Each row is a point on a landscape with many peaks, with its height.
From any point a climber takes the steepest step (rise divided by distance) to one of its 2 nearest points. It stops when none of these is higher. Distance is the straight distance between rows; heights are no part of it.
j_581: [-10   3  14  31 -19 -27  25  19 -18  -9 -53  21 -12  16   4 -30  39  19
  21  95   7  12  12 -40   9  21 -19  37 -53  -3  18  10]  h=445
j_999: [-13   1  -3  54 -34 -29   4 -43  -1 -23 -22 -25   7 -23 -15 -80  17  65
 -41  63 -26  -6  15 -10 -80  60 -22  59   0   8  43  44]  h=400
j_437: [ 28 -27  20  17 -18 -17  10   5  -2  54  45  40  -2  33 -17  13 -26  15
   1  36  13 -12  10 -34   4  39 -45  -7 -29 -12 -28   1]  h=414
j_936: [-16  17   2 -45  30   4  56 -25  -4  49  13  45   7  17   6  71  62 -52
  35  17 -25  36 -13 -43 -17 -46  13 -31 -27  12 -50 -19]  h=263
j_73: [-10  23  60 -27 -25  -3  22   8  13 -17  75  20  14 -18 -16  -3  25  26
  23  -9 -25  -8 -27 -12  15 -11  -2  17  36 -32  -5 -32]  h=387
j_390: [-19  44  51 -14  12 -20  32  -9   2   0  41  50 -25 -54  78  10  -1  26
  25  27 -50  24   7 -23  10 -42  17 -16 -20 -14 -54 -28]  h=189
j_599: [ 16 -29 -44 -21 -20 -19 -14  15  -4   8 -46 -18  22   6 -44 -43  69   3
 -18  41  18  26  -9  11  -1  53  39  63 -26  70  38  21]  h=541
j_191: [ 17 -15   9 -16  55  -6  33 -45 -23  16 -34  13 -13  17  -1  40  28 -10
  32  52   4  41  31 -46   8  10 -28 -20 -28  20   3  26]  h=357
j_416: [-19  33  29  31  28  11  15 -14   3 -19  12  26 -10  37  63  60 -57 -12
  28 -57  -3 -14   3 -41  21 -23 -23 -32 -42 -51  -8  19]  h=563
j_271: [ 30 -58  21 -30   7  13 -26 -41   9 -29  -1 -71  14  -7  -8  12  47  -9
 -22 -21  44 -26  29 -36  22  21   2  -9  62   0  41  38]  h=146
j_570: [-26 -22 -26  -3  53 -39 -42 -12  13  34  13 -37  11   4 -32 -17   3 -52
 -12 -15 -14 -48  34  27  14  36 -19 -25 -15  69  27  30]  h=142
j_926: [-37 -21  -9 -26 -22  16  52  20  35 -13  39 -31  26  -8  -7  47  55 -26
  39   4  45  -3 -13 -18  11 -11  -2 -39 -24  18 -14 -29]  h=392
j_547: [-23   5  -1  29   4   0   6  28  -6  30  45  -6   7  21  46  51 -42 -20
  25 -55  -7 -24 -12 -69   7  -1 -26 -29 -52 -70 -32 -24]  h=618
j_250: [  8  10  21  -5  27 -23  13  -4 -38  13 -27  17  -3  24   5  -5  62  -9
  45  66 -11  16  17 -75  31  -9   0  17 -36 -11  21  14]  h=396
j_139: [  2 -15 -20  29   1  36   1   0  10 -40 -26  -6 -10  11 -40  -6  11  -5
  -2  25  40   1  14  18 -10 -41 -12 -18   8   3  -9  31]  h=337
j_619: [ 15 -41 -27  10 -43  22 -31  44 -16   2  -4  13  11  32 -35  -5   7  -1
   4 -12  61 -37   0 -31  -5 -58  19 -30  33 -76 -18 -25]  h=289
j_21: [  6  -4 -30 -15 -54 -36 -16   7  15  -8 -14  20  22  22 -45 -78  60  12
 -21  41  -2   9 -19  39 -11  21  34  45  22  46  38   8]  h=632
j_332: [ -7  -8  -9 -29 -25  11 -24   8  -7  -7 -55   9 -36  -5  -4   5  14  -1
 -83   7 -28  -9 -36  32   5  -6  48  21   8  -2  23   1]  h=266
j_901: [ 19   4  15 -37  36  -1   2 -13  17  51  32   5 -17 -29  40  27  -6 -86
  23 -25 -24   4  -4  21  45 -12   1  -9  -4   5 -54 -13]  h=22
j_592: [-12   2  30  11 -17  25  27  41 -24 -15  24  26 -21 -37  -2  22 -55  48
  37   4   5  22   3  -7   0  15 -19  13 -23 -69 -37 -15]  h=446
j_340: [ 48  12  12  15 -28   0   1  15  17 -18  56  51  13  16 -11 -21 -42  48
  31   2  24  36  -4  13  20 -20   0   4  -3  -3 -32  18]  h=156
j_63: [ 24 -11  69 -40 -20   2  23 -26  -8  14  34  30 -12 -19 -32  37   6 -27
 -15  37  11 -10  32 -16  16  22  17  24 -30   0 -36   4]  h=214
j_657: [ 55 -35  -5 -17   7   4 -37 -43  25  40  -9 -40  18  -5   2   0  -1 -81
  17 -27  49 -61  42  39  19 -16 -24 -46  41  26  -6 -16]  h=129
j_264: [ 36 -56 -25 -22  50  12 -65 -30  18  -9   3 -40  12 -16 -49 -10  18  53
 -22 -28 -13  14 -16  26  10  21   4  10  39  16  -4  52]  h=440
j_885: [  8 -23 -17  26  25 -18 -27   8  19  33  42  22   5  32 -33   1 -41  -9
  27  11  13 -39  20 -16  20 -11 -47 -45 -34 -20 -48  10]  h=389
j_23: [ -2 -23 -50  80   5  39 -25  27  20 -24 -44 -66 -12   6 -27 -30  29 -14
 -29  -8  18 -17 -18  13 -11   2 -44  29  59 -37  10  34]  h=419
j_268: [-15  -9 -32  16 -51   9  11  53  23  -8   6  14  -5  29   1  12 -11  29
 -24 -11   4  20 -62  16   8  39   2  24 -63  21  15  25]  h=202
j_367: [ -6  36 -16  11 -13   6  24  57 -23  33   1  46  -4 -35  55   1 -62  42
  36 -15 -19  38 -29  25 -22  -9  11  11   1 -17 -35 -85]  h=346
j_96: [ 16  53 -34  15  -8  10  23  17  -5  -1 -31  14  13  10  36 -43  46   4
  34  27  13  38 -23   8  -9 -76  30  11  42  42  23 -48]  h=260
j_331: [-12   4 -15  20  12 -20  -1 -28  12 -13 -33 -12   8  11 -51 -63  28   4
   8  52  -3   6  27  38 -24  53 -37  36  36  59  59  39]  h=465
j_67: [ 25 -17  -5  -7  -1  -9 -57 -27   0 -11  -6   8   9  34  -6  -2 -60 -17
 -28 -51  25 -44  28  40  10 -18   9 -28  41  -7  -7 -12]  h=108
j_976: [ -2  19  -1  -4  -2 -23  24   0 -36  22 -13  47  10  23  56  12 -15  19
  15   9  -7  25   3 -24 -12 -14  18 -25   2  21  14 -49]  h=281
j_937: [ 11  68 -22  34  30  40  23 -15   0 -23 -47  -3   8  32  63  11  18  14
  11 -28 -13  37 -39  -4  -9 -69  16  -4  42  25  28 -13]  h=232
j_168: [ 11   6   4  16 -57 -25 -10  -5   4 -15  -5  58 -17  32  41 -29  -6  27
 -74  29   0 -14  -7   0  -8 -34  34 -15  17  25   6 -25]  h=325
j_656: [-42  16  32  23  30   1   2 -24  21 -27  60 -22  30  19  11  39 -36  27
  37 -56 -25 -36   0 -23  -1  -4 -56 -39  24 -60 -33 -32]  h=468
j_874: [ 16  46  -9  15  44  13   6 -34 -21   5 -41  18  -1  13  45  18 -65  37
  -3 -46 -49  54 -21  31 -21  13  -3  20  -9  17  22  15]  h=196
j_409: [-17 -28  -8   7 -53 -32 -28   9 -11 -10   9  22  10  33 -72 -62  52 -21
 -37  23  14 -40  16  18 -24   9  23  29  27   1  36  21]  h=540
j_747: [  5  33 -39  10 -27  33  22  47  -3  27 -11  -2  -2 -35  26   3 -38  -4
  -6 -19   3  26 -43  49 -23 -19  28  23  -4  25 -33 -74]  h=312
j_801: [ -3 -13  17 -39 -40  -5  37  21   2  35  39   5   1 -45 -10  15   2   9
 -22  31 -13  16 -15  27 -11  58   4  32  -7  33 -35 -60]  h=198
j_854: [ 22  40  22  15   8   1   4 -37   8   1  72 -33  30  -7  16 -19  -9 -54
   5 -36  -1 -31  19 -14 -10 -41  12  -6  -3  26  -8   1]  h=450
j_727: [ -3   3  -7  13 -21  -7 -38   7   5 -40 -10  46  -5  34 -27 -38 -50 -35
   4 -31  35 -25  33  78  12 -30   4 -20  51 -19   9  21]  h=97
j_561: [ -1  34  -5 -16  64 -16  -8 -18   8  42 -12 -46 -14 -21  14 -19  26 -57
  -7  -3 -68  -4 -11  31  28   3  -1   9  -1  54  22  14]  h=36
j_670: [ 21 -54 -21 -14 -26  -5 -17  -5  63  26  50 -16  39  18 -30   1   2 -11
  22  -7  79 -49  24   4   7 -17 -23 -83  21   5 -47 -45]  h=247
j_853: [ 11   1  31  21 -15 -28  40  22 -21  55  10  50   0  51 -29  16  21  -5
  43  61  -2   6   5 -39   4  66 -61  40 -58  -2  -5  11]  h=453
j_207: [-23   6  14  41  17 -25 -12 -30 -36 -11  -5  29  -4  51 -21 -11 -51  37
 -20 -11 -37 -17  25 -13 -44  26 -24   2 -26 -17  29  56]  h=165
j_266: [-40  11  10  17 -25  -9 -22  15  28 -54  21  -8 -10  -3 -20 -35 -22 -16
 -29 -24  -5 -38   7  53  15 -13   6  -6   9  -5  20  32]  h=85
j_613: [  0  -5 -11  21 -14 -14   7  11  16 -18  36 -53  10 -46  -3 -52  32  31
  -7  46   3   9   0 -19  -6  16  -1  31 -33  35  -3   2]  h=502
j_164: [-43  -3 -29  14   3  -5 -15  10 -22 -31 -45 -82   4 -28  17 -27  -8  -7
 -32  -9  11 -19  40  -3 -30   5  28 -15  37   7  53 -12]  h=532
j_565: [-30 -10  10 -49  11  18   1  14 -29  10  -6  40 -20 -24 -18  45 -46   0
  -2 -17 -16  -3  -2  35  -4  -6  21 -17   5 -29 -23 -43]  h=162
j_968: [-28  20  30  -9  -2 -40 -35 -12 -15  -9 -13  24 -30 -14  55 -13 -60  62
 -68 -17 -72 -24  -5   6  -3   4  28 -16  -4 -32   6 -13]  h=136
j_49: [-10  13  11  29  33 -21 -16 -18  24 -17  40   2  22  51  41   7 -19  24
  33 -31 -17 -19  -4 -44  29 -26 -39 -57   2 -30 -10   5]  h=508
j_321: [ -6   8 -31  11   1   8  -9  -2   7 -17 -78   5  -9  21 -64 -43  67  23
  -1  40 -26  30 -36  21 -16  38  -7  77  24 -29  51  59]  h=333
j_489: [ 42 -46   9 -14  26 -10 -52 -47  30  15   0 -79  13  -6  16  -1  26 -45
 -19 -25  29 -66  36 -39  40  -4 -19 -57  48  -2  16  10]  h=137
j_883: [-18  25 -40  23  -7  -6 -24  58 -19 -25 -45 -42 -27 -61  49 -49 -33  34
   0  -6 -24  27  -9 -16   2  -4  35  30 -55 -56  22  25]  h=175
j_683: [ 25 -31   5 -40  40 -13 -14 -17  29   5  61 -82   8 -70  17  -2  65 -20
   0 -12 -21  19  -5 -31  40  20   1   9 -16  37 -32  26]  h=507
j_214: [-13 -26 -26 -23   3 -13  -6  30 -20  29   6  11  10  19 -12  25   5  60
 -15 -20 -44  32 -66 -14  -4  61   7  26 -57   5  12  17]  h=222
j_633: [  7 -21  -3  74  -5  34 -24   1   3 -15  12 -31 -12  25 -60 -29  20 -25
 -16   9  22 -43   6 -25  -9  -4 -51  35  24 -48  -2  61]  h=447
j_986: [-22  19  35  -6 -21   2  37   4 -36 -38 -28   8  -6  -1  36  22  31 -15
  15  33  27   5  32 -61   8 -18  29   8 -26 -11  34  -3]  h=351
j_644: [  2  22  -8  17 -30 -15 -18  37   5 -46 -25 -20 -33 -29  81 -35 -16   1
 -25  -3  10  18   9 -17  34 -27  44   3 -25 -15  27  21]  h=193
j_659: [ 15  51 -30   5  63  26  22 -22 -23  22 -44  -4   8  15  40  31 -12 -21
  37 -40 -28  54 -23  23  -8 -18   0  13  22  31  18 -18]  h=213
j_606: [ 12  -4   0 -29  35   6 -25  -4 -32  60   7  32 -11  11  -5  51 -30  -7
 -27 -32 -46 -15 -30  -8   5 -14  22  -7 -16 -33 -53 -37]  h=148
j_112: [-18 -20 -12  20   0   8  -9  19  -4 -19   5  38 -11  20 -64  -1 -37 -14
  21  20  43 -25  35   2  -3 -33 -20 -41 -35 -41 -27  27]  h=365
j_25: [ 17 -14 -33   9  36  11 -22 -13  18 -21 -52 -21 -16  -5 -29 -25  62  52
  -9  42 -25  40 -39 -11  14  28 -12  44  -5   2  29  82]  h=373
j_868: [ 21 -16 -10 -35 -39 -12 -17  12 -24   9 -46  17 -21  -6  45  -6   4  -9
 -67  21  10   1  -6   8  12 -27  64 -11   6  36  13 -42]  h=292
j_230: [ 15 -13 -35  12  17 -35 -32 -23   1   8  35 -81  50  -1  25 -39  10  -5
  -6 -29  14 -30  31 -40 -20 -17   0 -41  39  39   5 -49]  h=539
j_203: [-27 -18 -10  16 -36 -61 -50  20  -1 -37   2  27 -13  14  42 -42 -69  75
 -57 -38 -36  -7  -6  12   3  32  20 -18 -26 -33  13  22]  h=131
j_672: [-18 -26  28  28 -14 -43 -15 -14 -31 -31 -10  37 -16  40  39  -7 -64  79
 -25 -13 -14   9  15 -27 -14  32   1 -14 -53 -42  23  71]  h=149
j_366: [ -9 -14 -15 -44 -19 -14  -9  27 -22  11  -4 -14  13  -3  -3   4  31  22
 -27 -11 -28  11 -46 -12   3  32  39  23  -1  16  36 -22]  h=241
j_867: [  1  38  16  -6 -17   6  27 -12  -7 -39 -52  29  -9  28  11  -9   3 -62
  16   7  49   3  46  39   6 -25  15   2  32  36  57  13]  h=188
j_972: [ 26  -3  -4  -5  25 -18 -10  21  20   1  24 -62  -8 -67   2 -44  62  -4
  24  39 -20  25  -4 -29  47   4  -1  37 -48  19 -29  23]  h=551
j_430: [-25 -28 -31   6  25 -14 -51  33  -8  15  -6 -42 -18 -31 -31 -31 -18 -38
 -29  -9   1 -46  26  21  12  20   1   2 -26  13  12  22]  h=150
j_363: [  0  32  23 -21  14 -21 -19  23  23  -9  38 -14 -11 -43  -6 -48  19  31
  15   2 -64  -1 -38  13  33 -32 -11   4  36 -15 -10 -17]  h=345
j_594: [ 31  14   5 -13   6  37  28 -29  44  13 -14  42  15  68 -14  59  -3 -55
  47 -40  57 -13  -7  19   8 -41 -38 -55  17   8  -4 -14]  h=219
j_349: [ 16 -13 -19  38 -11 -16   6  27   2   9  30  58  18  47   4  12 -65  74
  30   6  24  36  -4  -5  -6  -1 -23 -44 -38  -8 -48   3]  h=172
j_905: [ 42  36 -27   2 -12  29  12  37 -12  12 -13 -14   6 -35  46 -15  11 -26
  29 -11  26  35 -21  16   5 -68  43  14  14  20 -17 -51]  h=287
j_781: [ -7   9  15  13  15   7  -9 -44  11 -53 -25 -47  -2 -13 -42 -37  14  -6
 -12   7   5   4  42  38  -8  55 -12  44  58  20  62  75]  h=521
j_393: [ -13    5  -49   14    4   24  -16   -8   -1  -40 -100   16  -33   16
  -40  -14   30   10  -38    9  -18   36  -34   47  -21  -13   22   27
   38  -44   36   58]  h=291
j_48: [-14  26  16  15   5  -5  35  24 -15  11   9  12  -5 -50  47  -5 -63  61
  58 -10 -41  52 -25  25 -21  35 -23  23 -27 -32 -17 -23]  h=394
j_414: [-55  32 -15 -18   2   7  15  37   6 -13  23 -10   5 -43  -9   1  -4   9
  12 -23 -51  18 -47  33  -4  -5  27  17 -51  -1   1 -11]  h=62
j_748: [ 26  39  22  10 -28  28  38 -22  16  18  63  18  34  34   5  30 -17 -47
  24 -47  45 -16   1 -27 -19 -40   5  -9  -2   4 -11 -16]  h=416
j_225: [ 67 -59  11 -30 -16  48  -8 -35   0 -18 -23 -67   5 -44 -10  30  19 -30
 -12  -9  86  -2  36  12  10   7  16  -5  26  22  -3  26]  h=157
j_786: [ 16 -23 -47  33 -11  25   3  33  33  -3   6  23  -3  30 -11  31 -48  53
 -18  -1  21  35 -42  30   7   7 -22 -15 -54  16 -52  18]  h=187
j_663: [ 30  20  14  -4  -2  23  16 -28  32 -19  -8  22   0  37  25  23 -20 -53
  11 -29  49  -2   7  51  36 -30 -13 -30  34  42  17   5]  h=206
j_512: [  1  -4 -38  53 -17  31 -19  20 -18 -11 -29   1   6  32 -47 -42  23 -24
  -5  11  36 -30   5  10 -33 -84   8  -4  42 -34  -7   5]  h=313
j_52: [-15  33  12  -3 -23  36  31   2 -26   2 -20  53   7  31  35  57 -26 -28
  -7 -46  38 -27   6 -21 -33 -48  24 -23  34 -16  10 -67]  h=343
j_899: [ -4  15   2  20  33 -35 -14   9 -34  50  53 -19   7 -11   0 -33  -2 -10
   5 -10 -64 -18  -9 -35  -9   4  -9  19 -32  -6  -7  -7]  h=128
j_508: [ -3 -34  48 -78 -35  11  38 -16  20  48  40  40  -6   0 -30  86  10 -55
 -24   9  26 -27   8 -12   1  22   9 -28 -12  -6 -42 -33]  h=230
j_215: [ -9  30  -9   8  28   0 -27  13  17 -15 -34 -53 -15 -49  17 -52   2  49
  -6   8 -57   1 -18  19   5 -15 -20   3  81 -28  19 -34]  h=354
j_236: [ 32   8 -19  -5   4 -22 -41   0   4  -8  51 -62  33  -8  31 -30   1  -6
 -30 -70 -14 -16  -4 -24   7 -38  38 -18  -4  20  -4 -12]  h=492
j_433: [ 33 -59 -26 -43  48  -4 -41 -21  -7  23  18 -58  13 -37  -1  17  24  17
 -23 -34 -15  25 -14 -10  20  45  26   6 -17  39  -7  30]  h=472
j_666: [-33  10  10  12  26  32  31  29 -25  11  12  42  -3 -14 -36  49 -37  40
  56   8  -1  20  12 -20 -36 -35 -37 -36  -2 -78 -68 -35]  h=506
j_752: [-31  29  53 -22  16 -32   6 -11 -12 -10  -1  33 -29 -51  62 -12 -20  69
   5  27 -77   8  -4  -8  -3 -11   5 -13   3 -32   4 -22]  h=160
j_691: [-29  32   2  -2  -6  22  48   9 -35   4 -27   9   0 -15  61  48 -11 -17
  -5 -16   4  14   2 -15 -40  -8  17   0  14  12  20 -72]  h=311
j_912: [  1 -40 -31   1  34  12 -36 -14  51 -40 -27 -40 -22 -43 -21 -23  21  66
 -45  17 -19  22 -28  22  21  39 -11   7   3  16   1  67]  h=408
j_580: [ 21 -40 -11 -13 -58   6 -33  32  19   7  49 -37  44  -4 -28 -22  24 -17
  16 -31  64 -54  12 -22   1 -47  18 -43  23 -33 -18 -39]  h=268
j_745: [  13   19   -9    0    4   38   -7  -17  -36  -48 -103   21  -35    7
  -29   -5   13  -23  -13    8   25   33   26   29  -17  -33   42   42
   34  -29   33   46]  h=259
j_908: [ -5  30  15  -2  11  17  64  -3 -25  42   8  42   2  39  38  73  35  -3
   7  -3 -30  35 -43 -60 -32 -11  -5  11 -32   1 -15 -20]  h=288
j_760: [  5  21 -18  47  -2  20 -11   2  30 -38 -32 -35 -16  -8   0 -50  19  27
 -16  10 -13   8 -31  23   1 -12 -24  30  67 -25  24  23]  h=388
j_843: [ 19  36  15 -14  24  20 -10 -17 -36 -42 -65  28 -35 -28   6 -16  -3 -17
  17  26  11  32  43   7  15 -57  65  30 -27 -10   2  43]  h=234
j_457: [ 30 -19  18 -29 -42  18  14 -11  -4 -18 -40 -23   3 -16  20   9  13 -55
 -10  16  74  -7  38  34  13  -6  29  -1  32  47  26 -17]  h=170
j_106: [-18 -11  -8   6 -12  26  53   5   7 -32   5 -26  22   7 -21  33  55  10
  13  31  37  28  -5 -33 -17  11 -10   0 -35  34   6  10]  h=431
j_596: [-42  19 -25 -28  29 -17   4  12  -1   2  16 -10  22 -10 -15 -10 -19 -11
  27 -31 -27  13  -1  58  -6  17  12  -9 -10  49  27  -8]  h=51
j_863: [-12 -10  18  39 -37  -1   6 -10  29 -55   8 -27   7 -29 -42 -58  41  66
  -9  66   7   2   8 -17 -24  48 -21  59  -9  -4  10  37]  h=449
j_258: [ 17 -41  -7 -10   2 -18  -4  -9   2  34  38 -21  21 -21 -40 -24   5   4
   5  25  19  -4  25  23  -8  58 -29   7  22  65  -3 -16]  h=284
j_998: [-28  -3 -53  39  -7  -3 -34  51 -33  -5 -19 -26 -12 -17  -9 -48 -51  -2
 -21 -17  -5  -7   4   7 -26  14  23  29 -53 -23  14  23]  h=161
j_158: [  2   3  49 -41 -15 -17 -12  12  -8 -10  14  23 -24 -48 -30 -23  -5 -30
   0  41   0 -15  41  27  39   5  32  31 -29   1 -17   3]  h=199
j_749: [-32  28  38 -46  22 -27  59 -21 -14  39  28  72  -3 -17  50  37  38  -8
  60  40 -46  48  16 -45 -21 -16   2 -22   6  -4 -60 -42]  h=226
j_997: [-56  24  14   7   5  15  25 -14 -12 -63 -42 -58  -1 -20 -26  -6  23 -22
  -4  12  13  -8  47   9 -29   9  12  11  34   5  66  30]  h=591
j_310: [-10  50  51  16   4  30  61   6 -22  -3 -25  51 -27   2  48  63  27 -18
  23  14   0  18 -12 -50  -2 -32  -4  25 -34 -19   0 -10]  h=316
j_68: [ 25   0  25 -63  46 -31 -22 -29  -2  41  14 -21 -12 -25  32   9  32 -68
  -7 -13 -43  -5   9   0  57  -4  21 -16   4  26   2  15]  h=29
j_780: [ -3 -35  41 -45 -44  -9   4  -1  20  14  41  32   0  34 -14  46 -21 -40
 -13 -22  27 -51  -1   3  39  46 -19 -25   9  -7  12 -28]  h=246
j_297: [ 20 -17   3  13 -63  -2  -3  -5  20  -8  -3  58  -8  70   4  19 -18 -18
 -79   0  37 -29 -11  19   2 -22  20 -22  -5  33 -14   2]  h=356
j_320: [ 17  -2  20   1  34 -17 -25 -24 -28  60  56  10   7  11 -12  11 -20  35
 -31 -26 -91 -11 -40 -32  -6  11  -2  13 -27 -27 -46   2]  h=138
j_260: [-10   9  17 -18   1 -16  32  39 -36  25 -43  35 -16  10  48  20   5   5
  47  20 -17  34 -17 -12  22  41 -18  20   6 -13  39 -37]  h=248
j_902: [-13  17  76   0   4  15  36 -22  15  -5  72  22   7  12  10  52  -2  16
  39 -23 -19 -20 -15 -48  10   1 -53 -13  30 -66 -15 -19]  h=433
j_475: [  0  32  19  -7 -23   1  -3  38  -5 -39 -26  26 -32 -33  27 -26 -15 -28
  19  17  20  11  25  20  45 -29  43  28 -27 -15   8   6]  h=212
j_137: [  9  25  22 -25 -29  11  12 -13  13  31  32  54   9  23  35  33 -21 -59
  29 -41  54 -46  20 -35  -1 -63  34 -49  -3 -30 -17 -53]  h=382
j_494: [ 35 -36 -37  -2  -6  30  12  -7 -10   9 -33 -21  19  18 -54  13  60   0
 -17  34  52  34   0 -14 -23  21  20  31 -37  62   1  35]  h=480
j_450: [ -3 -34  15 -39 -23  24  32 -26  79  -6  77 -36  27 -15  -4  60  24 -45
  41 -42  61 -23   2 -11  18  13 -14 -57 -13  -3 -37 -10]  h=361
j_311: [-38  19  37  37  -3 -22  48  27   4   7  -5  19 -27  -7  -3  -2   8  16
  46  64 -28   7  -7  -6   4  41 -59  29 -88  -5  -6  29]  h=515
j_828: [  1 -30  -5 -49   5   5   2  11   2  24  20  23  -7 -33 -27  33 -29  50
 -14   1 -30  34 -36  51   4  36  10  -2   7   4 -48 -37]  h=180
j_916: [ 16 -32 -43  24 -20 -11 -32   6 -16  -2 -22 -55  26  19  17 -37  10 -17
 -38 -11  44 -35  28 -16 -22 -21  14 -31  60  16  23 -36]  h=592
j_699: [-37  31  -3  39  46  -3  -6 -24 -21   1 -55  -8  -7  34  21  26 -69  33
 -27 -37 -60 -12  -9  22 -37  32 -40   0 -14  -8  16  10]  h=179
j_593: [ 19 -15  11  -6 -35 -16  14   7  23  19  37  60  -8  39  10  28 -16   9
 -30  28  15   1 -16  -6  27  -6  -2 -38 -34  30 -37  -9]  h=385
j_378: [-25  -4   1  45  -4 -14 -25 -20  16 -27  27  -6   7  45 -70 -52  38 -22
 -32   0  -5 -46  17   7 -19  16 -18  28  26  -3  43  82]  h=484
j_724: [ 46 -51 -12  14  10  12 -12  -8  -1  -6  -2 -21   2 -11 -35 -15  -1  43
  10  37  39  29  21  -9   4  44 -34  22  23  15  -8  23]  h=305
j_610: [ 38 -10 -12 -26  21 -16 -53 -57   4  25 -16 -25  35  28  17   9 -29 -31
  10 -55  35 -54  34  20   3 -36  10 -63  62   1 -21 -60]  h=119
j_246: [-50  23  -1  -2 -11  32   2  13  19 -58   3 -22 -18 -30 -30   3 -31  20
 -24 -36 -31  -3 -32  53  -9  18  12  35 -18 -17  19  35]  h=73
j_156: [ -5  -2 -44  28   9   2 -19 -36  -4 -13 -60 -27 -11 -25 -35 -63  -5  30
 -45  44 -13  12  18  29 -60  32   1  37  15  26  35  34]  h=415
j_852: [-19  17  14 -39   7   1  42  16  -8  37 -14  17 -15 -43  34  20  11   3
  30  29 -43  48 -31  20   0  33  -9  26  21  12 -13 -67]  h=221
j_174: [-32  14  -3  26  31  19  26  32 -17  53  29  10   4  -2   0  47 -31 -30
  61 -21 -19  -5   0 -42 -34 -18 -45 -17 -14 -78 -68 -47]  h=564
j_88: [-34  10  -2 -51  47 -16 -11 -10  -7  28  -4 -22   0   1  -3  38  -9 -39
 -25 -54 -63  -5 -21  40  19  46  14   1 -12  38  32  13]  h=43
j_624: [ 32 -31 -10 -10  -7  33   9 -16  39  22  16   0  32  42 -58  28  22 -17
  43  -8  60 -16  -2   3   4 -21 -45 -47  36  -2 -20  -8]  h=233
j_210: [  6 -51  11 -25 -34 -16  -4  13   2  21  39  29  18   4 -54  -2 -32 -11
  17  17  51 -33  39  28   8  49 -19 -19  28  12  -7 -33]  h=265
j_206: [ 13 -13   3  18  44  11  19 -37 -15   6 -11 -33  -4  -9   2  11   7  23
   0  23 -15  26  11 -21 -17  39 -41   9   0  29   8  27]  h=327

For each start below, name the point where the climber stops.
j_203 | j_547
j_843 | j_972
j_320 | j_916
j_752 | j_311
j_508 | j_311

Call two points neighbours if one is among the 2 nearest of the other. Go from one point of each pair to the other, from neighbour to neighbour, staying as high as possible. Name the lowest point that can't be avoided.
j_916 / j_997 | j_164
j_916 / j_21 | j_158
j_547 / j_437 | j_670
j_972 / j_997 | j_999
j_547 / j_21 | j_363
